A landscape with many valleys, sampled at points; each row gives a point and its height.
A ball rolls from a point to the lowest of its 6 nearest points, and stops where none of them is lower. Distance is the straight distance between rows; heights are no part of it.
k_449: [136  76 129 150  95  99  90 146 132 141 162  92 125 129 138  90 101 154
 112 110 126 167 154 111  90 130  99 139 171 142 154 159 119 157 110 171
 150 135 152  92 146 119 115 126 134 166 124 176 120  91]  (h 412)
k_935: [120 111 149 114 154 103 146 137 180 138 141  29 100 156 131 145 151 127
 116  84  81 135 118 113 150 125 125 114  82 193  92 112  98 135 114 102
 127 159 178  66  44 137 152 150 177 101 146 167 122 122]  (h 623)
k_942: [146 110 165 125  97 123  97 135  22 108 156 172 106  82 148  67  74 119
 135 158 185 157 121 108 120  75 114 120 115  75 140 148  89 175 135 148
 129 120 123 163 194  96 103  73  75 155  88 123 159 143]  (h 713)
k_640: [ 93 102 144 120 155 115 155 122 213 142 130   4 117 160 154 193 179 111
 101 103  73 112 141 119 144 153 156 115  63 178  97  87  94 104  96  72
 116 113 143  41  46 148 141 164 161  89 144 152 107 113]  (h 752)
k_499: [143  55 128 148  54  80 120 150  82 135 117 100 137 110 132  84  76 157
 122 139 163 167 161  90  86 126 105 131 153 142 152 168 128 191  93 199
 148 162 150  94 181  87 142 138 119 140 135 171 127  96]  (h 106)
k_261: [159  82 162 125  93 110  98 164 118 130 127  66 129  88 141  91 103 155
  96 109 131 165 185  78 121  88  96 146 147 205 134 153 148 133  97 158
 111 169 133  39 152 111 142 143 123 171 180 145 132 106]  (h 426)
k_307: [114 152 131 107 131 130 162 145 227 121 122  48 140 148 163 173 164 117
 125  86  54 118 131 133 123 140 160 112  98 160  87  79 116  87  88  88
 108 122 138  79  39 131 133 164 170  67 148 142  98 141]  (h 564)
k_139: [126 151 158 116 114 112 126 143 140 144 153  49 148 134 117 125 124 162
  99 106  91 136 127  86 143  92 104 132 136 188 132 138 133 107 107 129
 151 170 171  74 113 139 128 163 149 147 159 165 127 131]  (h 539)
k_473: [153  86 163 117  93 118  86 157 115 140 160  71 132 116 127 103 114 164
 113 100 125 168 171  90 117 117  79 141 170 174 132 150 128 134  96 162
 128 145 134  51 156 129 118 129 124 169 152 152 118  98]  (h 112)
k_866: [133 122 127 129 112 138 101 110  80 123 119 137 119 120 138 129 130 109
 158 145 146 104 151 115 120 115 107 135 144 121 110 187  99 137 150 162
 143 153 119 145 128 127 156 112 139 135 104 115 122 132]  (h 653)
k_592: [126 175 140 117 123 143 151 133 241 104 139  81 144 160 140 172 165 126
 124 123  62 108 112 112 124 150 148 117 119 147  99  98 131  84 111  99
 112  99 122  88  69 143 155 186 172  63 158 118 109 132]  (h 342)
k_455: [155  63 159 124  84 111  87 152 103 139 150  82 124 107 132  92 109 170
 117 104 129 183 169  90 105 114  76 141 167 172 135 147 127 143  98 172
 115 146 132  54 164 110 128 127 126 155 150 152 116  97]  (h 284)
k_203: [105 133 121 140 118 153 157  94  78 142 131 199 136  87 136 106 149 147
 155 150 172 132 152 130 144 119 136 119 115  80 134 136 123 147 122 143
 124 136 116 163 163 143 124 116 104 121 122 129 120 146]  (h 418)
k_153: [124 129 130 119 142 118 163 135 201 128 123  46 123 147 146 161 162 110
 124  83  65 144 136 111 140 130 151 105  97 182  82  95 101 111  93  91
 122 155 165  76  46 134 133 152 169  85 140 157 110 131]  (h 703)
k_351: [146 112 117 145 126 155 155 123 193 109 130  97 119 151 116 147 140 105
 115 131  83 141 111 125 154 132 135 123 140 164 108 127 135 115 146  95
 114 112 105  91  96 152 113 162 162 110 159 117 129 122]  (h 410)
k_466: [102 175 113 155 165 105 148 130 162 118 131 107 128 169 109 175 151 119
 114 116 107 100 124 151 123 167 133 126 144 114 147  89 132 111 147  85
 125  82 127 166 117 143 146 132 120 112 139  99 129 132]  (h 431)
k_581: [139  40 144 150  50  90  97 145  45 134 125  97 120  97 145  87  80 172
 129 151 145 197 178  86  84 115  87 137 143 163 134 164 129 182 106 195
 131 155 152  80 178  97 148 149 132 122 137 161 105  73]  (h 465)
k_346: [114 173 127  84 182 152  92 114 155 148 111 187 133 172  92 176 175 106
 135 115  99 101  78 205 162 177 162 129  73 113 127  94 155  68 143  90
 146  74  77 180 125 153 121 122 121  88 102 105 106 180]  (h 685)
k_819: [126 129 145 117 140 109 135 137 167 144 144  45 120 155 116 122 135 141
 115  89  88 136 108 112 147 108 120 113  86 205 102 126 111 131 117 113
 124 175 191  83  72 130 151 158 173 105 161 177 119 135]  (h 536)
k_906: [137 108 169 138 106 137 107 125  36 115 161 181 106  93 148  82  96 117
 134 157 187 150 135 109 131  84 127 108 116  71 135 149  90 177 134 139
 132 136 119 161 186 107 105  75  80 149 102 113 152 146]  (h 710)
k_890: [115 134 158 115 133 112 121 147 151 141 145  27 128 148 126 110 126 157
 102  87 100 126 112 113 134 112 104 119 105 196 107 138 115 133 123 124
 129 168 196  76  86 136 162 159 180 115 175 177 109 127]  (h 548)
k_536: [108 117 154 142 108 147 137  99  61 137 142 198 129  89 148 114 127 144
 138 151 179 138 150 121 148 104 141 110 111  58 130 138 118 165 134 135
 128 139 112 163 171 126 106 106  92 133 117 116 138 146]  (h 553)
k_927: [120 185 113 104 192 132  98 136 148 148 120 206 131 126 116 140 170 123
 130 132 134 103 123 157 138 166 148 145 102 105 117  90 150  89 130 118
 126  93 110 173 137 139 116  99 118 117 106  84 112 125]  (h 734)
k_868: [100 186 121 102 178 138  81 127 154 152 119 208 134 143 116 145 187 108
 124 138 124  96 102 178 144 165 154 138  80 109 125  93 162  87 133 111
 140  85 104 174 137 150 122 106 124 109  87  93 118 143]  (h 741)
k_519: [143  50 124 139  40  86 123 153  55 127 106 100 148 102 139  88  75 152
 122 141 172 161 163  86  87 123 112 119 151 139 141 171 125 192  95 195
 162 176 145  95 182  85 143 142 113 140 135 165 132  94]  (h 333)
k_967: [156 123 118 136 129 133 140 115 178 134 148  87 121 144 113 145 126 135
 128 149  74 154 119  95 161 105 127 127 122 167 101 133 127 111 149  98
 141 136 124  85 102 139 112 162 159 118 151 138 130 136]  (h 510)
k_431: [151 156  94 114 185 127 136 117 141 133 124 172 138 110 114 128 143 123
 140 105 148  99 148 160 141 173 141 141 134 115 122  97 131 113 127 120
 108 108 109 164 119 129 137 111 104 130 128 114 128 135]  (h 599)
k_827: [108 147 121 110 137 157 182 136 193  94 132  89 140 172  99 149 173 115
 113 122 104 103  91 144 134 152 119 111 145 158 128  92 139  84 119  91
 129  64 117 115  77 153 143 155 156  95 163  94 135 133]  (h 154)
k_98: [156  48 151 135  74 101  87 150  97 145 147  86 118 103 127  85  99 171
 129 115 133 188 167  94  91 125  80 140 163 169 133 149 129 160  98 180
 117 136 136  59 171 107 131 130 122 145 140 158 112  92]  (h 371)
k_349: [ 89 190 107 138 172 119 150 124 161 141 117 114 139 189 105 187 157 107
 114 125 101 116 105 164 128 152 138 113 121 111 151  74 139  83 159  73
 142  60 144 174  94 125 150 138 141 100 147  91 120 139]  (h 482)
k_88: [113 116 118 179 143 123 143 126 154  95 114 110 112 149 100 149 125 125
 147 125  96 109 131 152 126 121 115 134 157 133 127 112 146 116 138  94
 101 124 108 131 132 145 133 123 119 105 133 128 118 141]  (h 471)
k_547: [109 130 123 136 105 160 144  90  63 138 127 192 131  92 134  96 144 129
 156 144 166 125 151 130 134 112 137 118 123 101 134 151 110 151 123 149
 126 147 123 158 153 137 134 107 108 130 123 143 129 145]  (h 610)
k_605: [130 144 135 130 139 110 150 137 190 134 138  61 120 150 116 145 140 134
 129 102  64 153 120  97 154 109 138 108 107 191  90 107 114 119 101 104
 133 174 164  91  64 130 137 154 172 101 150 170 123 144]  (h 571)
k_31: [147 110 136 118 104 124 109 125 129 150 177  65 139 137 129 126 125 161
 105 125  99 151 132  97 139 110  89 139 154 156 136 149 114 111 136 134
 160 132 150  76 127 140 105 147 143 160 137 149 123 114]  (h 634)
k_204: [102 109 112 158 126 126 118 125 113 128 110 110 126 122 138 121 102 116
 143 147 113 113 137 121 102  88 116 160 157 132 124 155 128 115 137 146
 152 156 135 122 121 118 110 131 140 144 105 142 113 126]  (h 694)
k_501: [128 178 104 103 192 128 109 137 145 142 124 201 132 118 115 136 156 126
 139 122 143 105 132 157 135 172 147 138 115 106 114  85 146  94 130 121
 115 101 113 170 135 135 119 102 117 123 115  93 117 126]  (h 630)
k_777: [126 114 125 149 117 128 110 104  97 120 105 117 116 127 133 136 124 119
 150 146 130  91 146 120 117 107 112 148 145 123 114 171 116 127 147 155
 133 149 114 133 129 122 148 131 130 125 101 123 113 140]  (h 639)
k_630: [140 157  96 117 182 127 139 124 138 145 126 199 130  98 115 119 147 149
 156 127 158 109 140 148 139 160 139 138 113  94 119 100 140 113 124 125
 102 111 110 171 143 131 128 110 111 119 122 110 119 132]  (h 437)
k_385: [116 120 142 125 120 136 144  97  86 137 128 200 130  87 157 127 130 157
 125 147 186 134 130 131 138 128 143 118 106  43 130 133 136 160 156 141
 114 126 112 167 171 129 109 120  92 127 111 103 142 134]  (h 411)
k_301: [126 147 150 116 120 120 134 139 152 150 158  51 148 135 105 131 122 163
 115 111  84 138 119  89 141  89 105 126 120 187 125 135 126 109 114 122
 149 174 174  80 110 138 128 162 154 136 160 171 132 137]  (h 467)
k_719: [ 99 186 106 146 170 116 147 126 159 136 124 107 137 178 114 178 150 104
 106 124 109  97 122 156 129 159 136 128 133 114 155  80 134 103 152  86
 135  72 135 172 108 132 151 138 126 114 139  91 126 138]  (h 503)
k_734: [ 90 170 103 128 160 135 175 133 171 122 134  95 140 185  94 159 176 122
 132 114  94 114  97 157 130 146 119 110 139 132 140  70 138  74 133  71
 142  45 136 148  78 133 139 136 150  94 148  84 115 147]  (h 347)
k_243: [107 136 106 147 136 148 174 140 172  84 128  97 124 163 101 143 157 112
 128 113  95 118 109 153 131 153 113 116 166 146 127  94 142 103 125  85
 106  92 110 120 100 155 123 130 144 104 152 102 124 120]  (h 407)
k_409: [108 186 108 117 191 126 135 122 153 136 101 130 142 162 111 180 139  78
 101 119 127  86 127 156 145 164 160 137 117 118 146  92 142  89 153  91
 143  88 121 184 101 125 138 145 119 130 133  91 133 141]  (h 575)
k_117: [145 138 111 146 162 107 135 103 155 118 118 125 115 142 113 162 134 114
 128 117 129  83 145 151 133 161 129 139 152 115 138 113 132 139 142 110
 111 110 106 162 130 141 159 131  94 119 131 110 138 140]  (h 391)
k_624: [131  80 117 149  89  90 117 158 114 132 126 106 140 126 129  87  77 142
 126 125 161 148 147  97  79 123 113 137 166 123 145 161 120 178  93 189
 156 163 141 100 157  88 130 126 126 166 128 169 129  99]  (h 423)
k_687: [138  98 113 133 117 128 101 122 131 152 161  80 133 130 136 122 115 141
 113 130  93 154 117 114 125 113 101 141 148 151 137 157 116 112 156 133
 159 127 148  97 114 141  99 146 157 166 132 158 124 105]  (h 570)
k_586: [ 95 173 109 153 149 128 165 137 161 105 137  96 131 172 103 162 160 119
 127 112  98 113 109 153 117 159 115 118 152 131 141  77 145  95 138  78
 120  76 126 149 108 151 139 126 135  97 145  97 120 133]  (h 533)
k_557: [101 134 138 142 110 149 149  96  64 136 136 200 133  89 145 108 140 139
 145 153 176 135 152 124 143 111 139 108 114  71 134 135 121 152 122 145
 125 138 115 152 165 135 113 105  94 125 119 132 128 149]  (h 515)
k_216: [161 131 126 127  94 136  94 156  56 121 138 174 114 115 139  75  97 117
 164 153 169 136 132 102 102 116 122 118 123 112 150 197  85 173 128 162
 134 156 131 141 155 118 145  90 142 165 128 140 134 101]  (h 736)
k_651: [125 121 136 105 132 141 147 101 102 135 106 203 125  87 156 136 123 156
 119 148 196 129  99 146 137 138 149 119  95  52 137 124 158 155 162 139
  98 124 117 169 169 128 105 113  92 128 103  94 152 127]  (h 341)
k_735: [127 145 126 105 160 127 133 122 148 146 106 212 118 111 128 131 143 147
 130 159 174 120  94 144 129 154 142 129  84  79 131 109 160 142 143 140
 103 109 113 167 161 124 118  99 100 125 104  79 146 119]  (h 223)
k_423: [134 124 120 164 144 102 133 104 146 107 115 115 112 142 109 157 130 121
 141 123 115  85 142 144 128 143 123 139 152 121 127 118 135 135 140 117
 108 120 102 144 136 137 157 129 103 112 122 117 124 150]  (h 374)
k_823: [147 104 122 125 122 133 114 110 137 154 164  72 135 134 128 140 115 149
 117 143  85 155 117 103 143 107 106 131 141 158 121 156 118 111 156 116
 153 135 147  86 113 136 105 157 157 146 139 149 126 122]  (h 540)
k_600: [103 183 128  76 192 151 113 126 134 150  98 164 151 170  87 181 155  92
 128 110 109  92  96 182 165 167 163 139  92 122 124  87 149  63 137  87
 140  84  90 178 112 125 118 138 115 105 123  86 110 170]  (h 642)
k_60: [133 126 110 123 113 157 143  85  84 130 119 180 133 100 130 109 149 128
 161 130 162 110 156 146 139 130 135 122 130 121 136 154 113 146 122 144
 119 141 124 161 138 135 146 118 113 118 118 143 120 146]  (h 520)
k_773: [105 152 123 103 142 156 186 137 201  98 133  87 136 177 109 153 178 111
 112 123 102  94  85 141 134 151 120 108 141 152 133  90 140  82 116  95
 135  64 122 111  68 146 143 164 152  90 156  88 132 129]  (h 60)
k_11: [128 126 135 123 145 112 158 135 187 131 133  57 117 152 130 152 147 122
 125  93  69 146 127 106 148 125 139 105  98 190  87 101 110 124 100 100
 127 169 177  86  49 131 137 154 168  94 143 170 117 135]  (h 609)
k_978: [ 99 101 117 159 122 132 118 120 121 120 111 103 122 125 129 125 103 123
 142 148 104 119 134 129 103  88 117 155 154 135 128 145 132 107 148 136
 139 147 143 121 120 127 111 127 148 144 110 153 103 125]  (h 698)
k_225: [102 144 110 130 138 154 178 137 175  89 136  89 133 166 104 148 172 110
 123 110 100 113  99 149 133 152 113 113 160 150 132  91 144  93 124  83
 117  77 111 120  84 159 126 139 147 101 154  93 130 127]  (h 310)
k_477: [131 118 151 126  93 131 110 147  24  97 146 181 110  84 132  56  80 123
 146 171 191 133 119  96 115  78 118 124 109 102 155 161  91 168 108 158
 129 128 115 141 195 106 112  85  95 175 117 142 164 130]  (h 750)
k_150: [128 145 143 127 132 108 148 139 165 144 139  60 135 145 115 138 128 152
 124 108  80 141 114  99 152  96 124 121 108 197 109 117 123 121 111 113
 141 175 177  88  83 131 142 163 163 117 159 172 126 140]  (h 473)
k_424: [113 107 118 174 133 119 135 113 132 107 104 108 115 137 112 147 120 121
 154 138  95 103 130 145 117 110 117 143 152 125 118 127 140 116 144 109
 106 138 109 126 137 132 132 130 124 110 118 131 107 151]  (h 577)
k_513: [139  92 124 134 101 116  88 135 127 141 174  81 138 129 141 105 110 153
 110 112 116 167 141 108 109 130  91 138 172 149 147 154 110 133 123 152
 157 128 152  82 135 133 103 126 147 172 129 160 115  94]  (h 428)
k_623: [133 132 161  96 108 144 135 116  59 105 105 222 138  88 167 126 102 143
 132 119 173 150  94 166 131 124 164 110 131  50 137 122 161 152 154 155
  88 146 133 195 157 124  96 103  80 132  83 117 169 114]  (h 717)
k_305: [133 126 119 136 126 156 165 131 201  90 131  95 124 161 112 148 155  97
 110 126  93 125 107 129 151 144 135 120 148 155 110 114 139 107 127  89
 112 103 102  86  90 156 126 161 160 100 157 108 129 113]  (h 339)
k_826: [129 130 171 128 100 118 101 167 132 132 140  47 143 115 139 103 116 151
  81  98 125 144 158  84 124  94 109 136 142 198 141 154 139 129  99 146
 127 178 154  53 144 141 142 149 136 157 184 159 121 110]  (h 524)
k_995: [143 115 173 117 100 146 112 119  50 115 143 213 122  85 167  95  85 116
 117 128 185 166 130 154 127 100 158 109 128  52 129 140 125 183 159 149
 113 144 139 186 166 110 102 105  80 140  86 126 167 132]  (h 740)
k_760: [143 126 123 127 101 145  93 132  71 123 139 161 117 126 142 102 120 111
 158 140 164 124 144 105 113 117 120 127 137 122 129 197  83 155 138 165
 140 156 125 138 133 125 153  99 149 152 116 118 124 117]  (h 708)
k_885: [160  40 153 117  72 117 102 151  61 143 129  78 123  59 160  89  83 159
 117 133 143 191 192  78 101  89  76 152 143 202 125 165 136 131  96 168
 114 164 134  50 141  88 150 156 143 164 169 156 124  97]  (h 370)
k_370: [129 133 130 129 100 162 122 110  61 122 130 186 125 108 142  89 142 104
 159 141 167 125 146 125 121 114 128 118 126 129 142 174  99 158 123 159
 133 149 129 151 144 138 146  96 128 136 117 139 130 125]  (h 842)
k_674: [132  99 118 145 105 106 114 164 104 127 116 111 134 122 137  97  82 133
 142 134 164 131 144  85  90 111 121 141 167 106 130 169 108 154 102 183
 161 170 127 111 144  90 125 108 137 178 113 143 128 111]  (h 530)
k_620: [151  99 110 142 127 147 139 118 173 135 142  91 118 149 114 140 118 122
 123 140  82 153 114 119 156 118 130 129 136 163 109 138 127 111 159  97
 129 127 118  91 104 143 107 160 159 125 153 141 129 128]  (h 509)
k_685: [127 160 132 126 130 130 161 138 215 121 123  65 129 147 146 164 156 120
 129 103  51 140 136 109 140 130 156 108 109 164  84  84 113  97  96  94
 114 139 143  80  62 132 134 162 170  78 146 149 106 141]  (h 587)
k_583: [170 117 117 127  94 116  98 173  73 120 134 143 129 119 137  88  77 141
 160 136 172 134 145  85  99 126 115 126 144  89 126 188  90 164 131 176
 146 161 122 116 155  95 146  97 148 173 134 128 129 110]  (h 585)
k_12: [110  94 106 161 120 136 125 115 125 124 110 107 126 131 125 122 105 117
 143 141  92 126 119 144 112 100 120 149 142 150 127 143 134 106 150 116
 128 137 140 116 116 126 108 141 145 129 118 153 111 126]  (h 707)
k_829: [154 129 101 119 159 129 147  90 132 126 113 152 125 111 120 134 139 121
 144 107 151  90 152 161 146 164 130 139 139 114 133 121 128 131 131 127
 103 117 103 167 124 129 150 132  95 123 125 125 138 147]  (h 596)
k_433: [165 123 177 121 103 136  97 127  37 120 144 219 119  75 155  68  62 103
 118 138 184 173 128 152 116  80 156 119 139  73 139 145 118 183 149 153
 114 138 151 193 187  94 108  95  75 136  78 138 169 142]  (h 739)
k_104: [147 135 136 125 125 123 143 126 165 149 157  63 132 145 108 147 120 156
 121 136  74 149 115  81 161  93 115 124 117 174 111 130 120 105 128 114
 151 162 149  84 100 134 122 163 153 128 149 156 129 148]  (h 241)
k_742: [138 131 136  88 129 144 146 110  99 127  91 208 137 101 150 136 122 149
 127 138 180 133  73 160 131 145 150 119 101  65 146 114 165 154 157 145
  88 130 125 180 159 119 100  98  86 131  92  86 166 116]  (h 424)
k_223: [129 125 146  96 118 144 147 112  88 122 100 207 137  96 165 130 116 146
 123 133 183 136  88 158 132 140 151 113 110  55 146 127 159 154 155 149
  88 132 128 181 156 123 102 102  83 136  94  98 162 117]  (h 486)
k_710: [144 159 136 137 121 128 157 135 220 119 135  83 126 147 134 167 144 120
 123 124  57 145 129  96 151 122 147 107 120 158  83 106 120 101 109  96
 118 139 125  82  80 139 138 165 171  84 152 139 114 137]  (h 514)
k_22: [126 166 136 111 127 149 162 140 237  98 134  88 140 164 133 168 170 120
 115 133  74  94 106 122 130 149 138 110 125 148 109  98 138  90 111 104
 125  86 114  89  73 146 155 190 165  70 161 107 123 125]  (h 260)
k_809: [114 105 123 166 130 124 122  96 114 115  97 109 113 136 121 143 118 125
 149 141 115  91 134 136 116 100 114 150 152 120 116 148 131 122 149 132
 121 140 116 129 135 124 142 135 118 120 108 130 107 149]  (h 592)
k_430: [167  56 163 123  83 111 104 158  95 144 125  70 124  70 148  87  89 159
 107 122 138 183 189  79 112  95  93 154 148 209 127 160 143 136 100 167
 110 163 131  46 154 100 146 145 130 163 180 148 126 110]  (h 232)
k_137: [117 130 147 138  99 148 116 141  42 111 148 191 115  97 130  72 106 111
 158 167 179 130 137  95 116  86 125 119 106 120 160 163  92 170 111 154
 128 144 124 146 175 117 124  87  99 167 124 142 152 121]  (h 879)
k_329: [114 158 127  98 162 135 117 113 160 148  96 218 123 138 131 131 174 111
 109 155 163 113  72 157 126 150 142 134  87  95 130  91 169 148 125 131
 130 106 106 175 143 133 112  75 102 128  81  61 159 132]  (h 519)
k_230: [166 125 120 124  72 121 104 164  49 109 139 180 120  97 136  64  70 140
 156 160 177 133 130  99  95 113 129 124 118 103 165 197  93 178 127 165
 120 136 126 129 178 110 138 108 138 182 147 159 140 103]  (h 700)
k_275: [184 110 113 120  72 102 105 178  50 121 129 144 138 115 136  82  62 156
 157 129 173 145 141  84 103 131 118 125 144  85 135 189  94 170 126 176
 138 153 121 113 172  87 142 108 144 171 144 145 125 113]  (h 544)
k_303: [113 175 124 111 176 130  99 127 168 150 116 218 119 135 123 140 176 114
 114 154 145 103  96 163 133 157 148 135  81 100 130  92 164 123 127 122
 133  92 111 174 149 139 116  90 114 115  83  76 132 128]  (h 646)
k_72: [111 106 136 111 142 113 152 126 209 129 125  14 109 156 153 176 172 106
 101  85  71 126 137 116 146 146 149 109  75 183  90  93 100 121 100  79
 120 128 154  62  44 138 136 154 168  91 135 153 115 115]  (h 775)
k_970: [135 167  92  99 193 129 126 133 139 139 116 166 135 127 116 149 145 109
 134 107 138  95 142 163 149 177 149 144 134 119 124  89 131  95 127 113
 115 101 109 172 119 134 127 115 106 134 126 100 129 134]  (h 735)
k_122: [119 121 124 143 114 119 108 148  97 122 122 122 126 128 137 116  97 117
 142 140 147 118 146  91 101 105 116 147 160 106 113 177  99 132 125 174
 160 169 129 116 128 106 129 106 145 162 105 124 124 116]  (h 597)
k_803: [122 141 116 172 154 106 137 120 156 105 122 110 112 151 107 167 135 123
 133 119 112  92 137 148 124 152 120 136 155 116 137 103 141 129 142 100
 105 108 104 150 131 143 157 128 103 112 128 114 127 140]  (h 149)
k_128: [129 108 110 155 132 149 162 129 173  94 117 102 120 152 104 133 138 109
 134 123  94 132 109 153 141 130 121 132 152 161 118 114 145 116 137  87
 107 116 105 104 109 150 115 141 155 110 152 125 125 129]  (h 460)
k_436: [103 103 108 157 117 128 111 126 125 138 139  98 131 123 143 109 105 128
 125 131 109 140 130 130 100 109 115 147 160 144 145 154 124 112 143 140
 155 143 159 114 108 124 100 132 150 157 113 169 113 103]  (h 645)
k_289: [114 192 113  85 193 144 102 130 131 138 104 168 146 154 107 165 157  98
 127 113 118  89 121 170 159 173 157 143 106 121 121  90 141  65 136 100
 135  87 105 174 112 134 119 125 119 119 119  85 118 143]  (h 658)
k_558: [154  81 116 136  75  90 127 169  77 130 117 112 146 117 133  88  66 152
 140 127 175 141 151  85  92 115 119 131 158 108 135 172 110 170  94 190
 156 173 127 107 168  82 133 115 119 172 136 154 131 109]  (h 433)
k_135: [103 114 119 155 117 120 112 141 116 126 118 103 134 123 143 108  94 120
 135 140 135 126 147 100  93  92 114 149 166 125 128 164 121 126 118 164
 165 160 146 121 121 112 116 120 144 166 103 146 119 111]  (h 626)
k_192: [146 117 100 117 129 142 146  83 104 129 112 155 130 105 125 126 145 124
 155 117 156  95 153 159 141 147 127 134 139 120 129 143 120 139 133 140
 112 130 114 162 135 130 160 126 104 115 120 130 123 155]  (h 572)
k_44: [113 157 118 170 158 111 150 127 157 101 124 106 120 160 100 169 142 120
 129 118 104 101 132 150 126 154 117 126 155 117 137  92 140 116 139  89
 110 101 112 156 124 146 148 123 112 112 130 110 122 136]  (h 323)
k_226: [138 138 127  92 146 143 139 113 127 140  85 203 130 117 139 130 137 137
 129 153 179 122  66 154 125 146 145 125  91  78 140  93 164 157 138 138
 100 120 115 179 154 117 110  82  84 134  92  71 168 115]  (h 332)
k_306: [144  87 108 145 118 143 128 109 150 135 136  87 124 129 127 128 106 127
 121 141  83 150 109 127 134 107 117 139 138 165 127 149 127 109 162 106
 141 129 137  99 103 134  96 151 156 136 139 149 122 120]  (h 600)
k_690: [134  86 101 154 126 149 138 114 148 124 123 103 117 132 123 124 106 120
 130 143  87 142 109 147 124 111 121 144 143 164 130 145 136 109 161  99
 126 133 128 102 104 137 102 144 153 135 135 148 114 123]  (h 632)
k_246: [102 166 127  97 171 143 111 102 185 148 114 210 124 160  97 159 184 119
 120 129 102  93  69 213 156 173 172 126  65 104 149  94 169  90 138  81
 154  76  79 193 120 165 131 118 118  87  76 124 125 194]  (h 732)
k_768: [140  59 132 153  73  85  99 150 107 138 134  96 128 120 133  84  86 156
 122 129 152 174 160 101  79 128  98 133 160 144 149 153 121 185  98 185
 139 149 150  86 175  95 133 130 127 149 129 173 115  89]  (h 239)
k_352: [155 133 127 142 128 126 148 127 193 141 145  80 122 145 114 152 129 140
 126 139  68 150 121  87 163 108 129 116 114 173  96 119 121 112 128 102
 141 154 136  87  93 130 126 163 165 112 152 148 130 145]  (h 483)
k_676: [120 183 105 110 187 126 132 129 148 129 108 139 141 150 119 170 146  83
 101 110 130  86 135 160 146 173 152 140 129 121 140  85 136  94 139 100
 135  95 115 181 102 126 132 137 107 133 130  90 136 133]  (h 613)
k_514: [143 108 173 127 102 129 100 119  30 120 162 186 108  84 155  78  87 117
 126 148 193 160 132 124 128  84 134 106 120  65 140 143  96 181 145 139
 125 122 129 174 194 106 102  76  74 145  87 121 160 147]  (h 704)
k_442: [ 99 174 128 103 160 143  95 105 169 148 116 212 129 150 108 150 189 106
 114 141 114  92  80 199 150 168 158 129  64 106 142  96 170  92 133 103
 156  76  94 185 128 164 118 111 120  96  74 112 128 177]  (h 727)
k_118: [176  86 109 121  49  89 121 172  43 120 113 117 150 105 134  87  61 165
 146 129 178 150 152  88 102 123 124 121 147  92 131 180 106 174 104 182
 149 167 124 104 181  82 134 120 128 168 136 150 133 116]  (h 511)
k_271: [131 128 118 131 102 157 125  93  72 129 117 168 116 107 141 107 147 107
 157 135 162 113 154 136 123 120 127 121 131 124 134 177 102 151 134 157
 129 143 129 154 135 139 154 111 120 125 119 135 126 137]  (h 598)
k_210: [112 102 107 166 133 143 146 122 144 106 110 108 112 140 107 130 115 119
 149 131  88 125 115 154 124 106 117 145 149 152 118 123 143 113 146  99
 109 135 113 116 116 145 113 131 134 117 133 138 108 135]  (h 629)
k_334: [100 193 111 101 195 135 131 124 146 145  97 140 149 175 108 185 147  75
 111 114 115  89 116 167 149 160 160 142 107 121 134  87 147  81 146  88
 141  86 115 181 102 120 130 148 116 123 137  89 128 148]  (h 602)
k_404: [123 136 112 126 147 132 154 101 112 144 122 205 132  82 129 114 141 169
 156 140 169 119 136 137 138 140 140 122 106  75 132 113 143 131 124 139
 107 119 112 159 162 129 124 118 103 113 129 123 120 143]  (h 334)
k_180: [ 98 184 124  86 181 138  89 123 144 146 116 195 138 157 102 159 185 105
 125 128 112 102  99 194 155 167 158 137  82 110 125  91 154  76 139 100
 142  79 103 183 130 152 117 113 122 100  95  97 109 156]  (h 688)
k_737: [115  90 117 161 106 105 112 149 127 134 136 106 135 121 143  97  91 128
 123 123 139 147 145 102  86 117 113 145 173 126 146 158 120 148 107 168
 161 157 158 106 136 107 119 122 142 172 113 168 123  92]  (h 516)
k_427: [109 131 140 145 100 153 128 114  48 124 145 199 126  99 136  84 135 117
 156 158 171 133 151 113 130  92 134 117 115 104 145 148 105 159 109 148
 134 147 127 153 162 132 121  88 106 151 118 131 137 130]  (h 155)
k_675: [117 169 124 114 180 129 107 125 166 150 119 226 117 120 123 134 166 125
 123 153 155 108  98 149 128 156 145 140  81  97 130  93 163 131 129 132
 119  99 114 172 156 137 116  92 109 122  92  74 135 121]  (h 458)
k_905: [130 139 155 114 105 126 115 144 129 138 160  47 148 126 119 124 126 164
  99 107 100 138 134  81 139  96  98 130 140 183 132 146 128 112 112 142
 153 166 158  69 132 144 124 156 139 156 161 160 130 126]  (h 648)
k_272: [137 126 179 114 112 146 125 117  52 110 120 232 133  85 162 112  91 123
 125 124 176 160 117 165 124 111 170 108 143  54 133 139 151 164 152 157
  94 146 138 195 162 124  96 105  78 136  83 129 171 124]  (h 853)
k_304: [135 106 169 132  99 141 108 109  45 118 156 197 114  93 162 101  97 115
 116 142 187 165 142 133 130  94 146 104 121  55 127 142 108 182 154 134
 125 138 124 172 176 110  93  89  77 146  91 118 154 142]  (h 687)
k_679: [134 149 128 125 126 158 169 130 219  93 133  89 133 165 122 161 163 107
 109 128  93 105 102 125 140 154 129 111 137 153 113 111 143 100 119 100
 121  86 104  97  80 152 139 177 168  85 160 103 136 118]  (h 243)
k_421: [128 138 126 109 154 127 144 110 129 146 110 207 127  97 137 133 130 158
 127 160 184 120  91 141 133 149 141 129  87  62 135 108 163 143 146 136
 100 111 119 167 166 128 114 106 101 122 107  80 147 117]  (h 269)
k_439: [113 182 110 138 180 110 139 121 161 124 121 116 135 159 112 173 146  99
 104 117 118  88 136 153 132 167 140 135 138 114 149  90 134 108 143  93
 130  86 121 172 110 137 149 140 112 129 141  95 135 132]  (h 523)
k_530: [136 162 101 126 185 115 133 113 153 122 119 133 131 138 119 165 137 100
 119 110 143  88 150 154 138 177 138 141 140 116 136  99 129 117 138 108
 121 102 110 174 115 138 145 130  98 134 134  99 145 135]  (h 573)

For each start below, name the point where the ball stops.
k_271 -> k_735
k_210 -> k_773
k_289 -> k_803
k_246 -> k_803
k_868 -> k_735
k_180 -> k_803
k_346 -> k_803
k_640 -> k_773
k_12 -> k_773
k_153 -> k_773
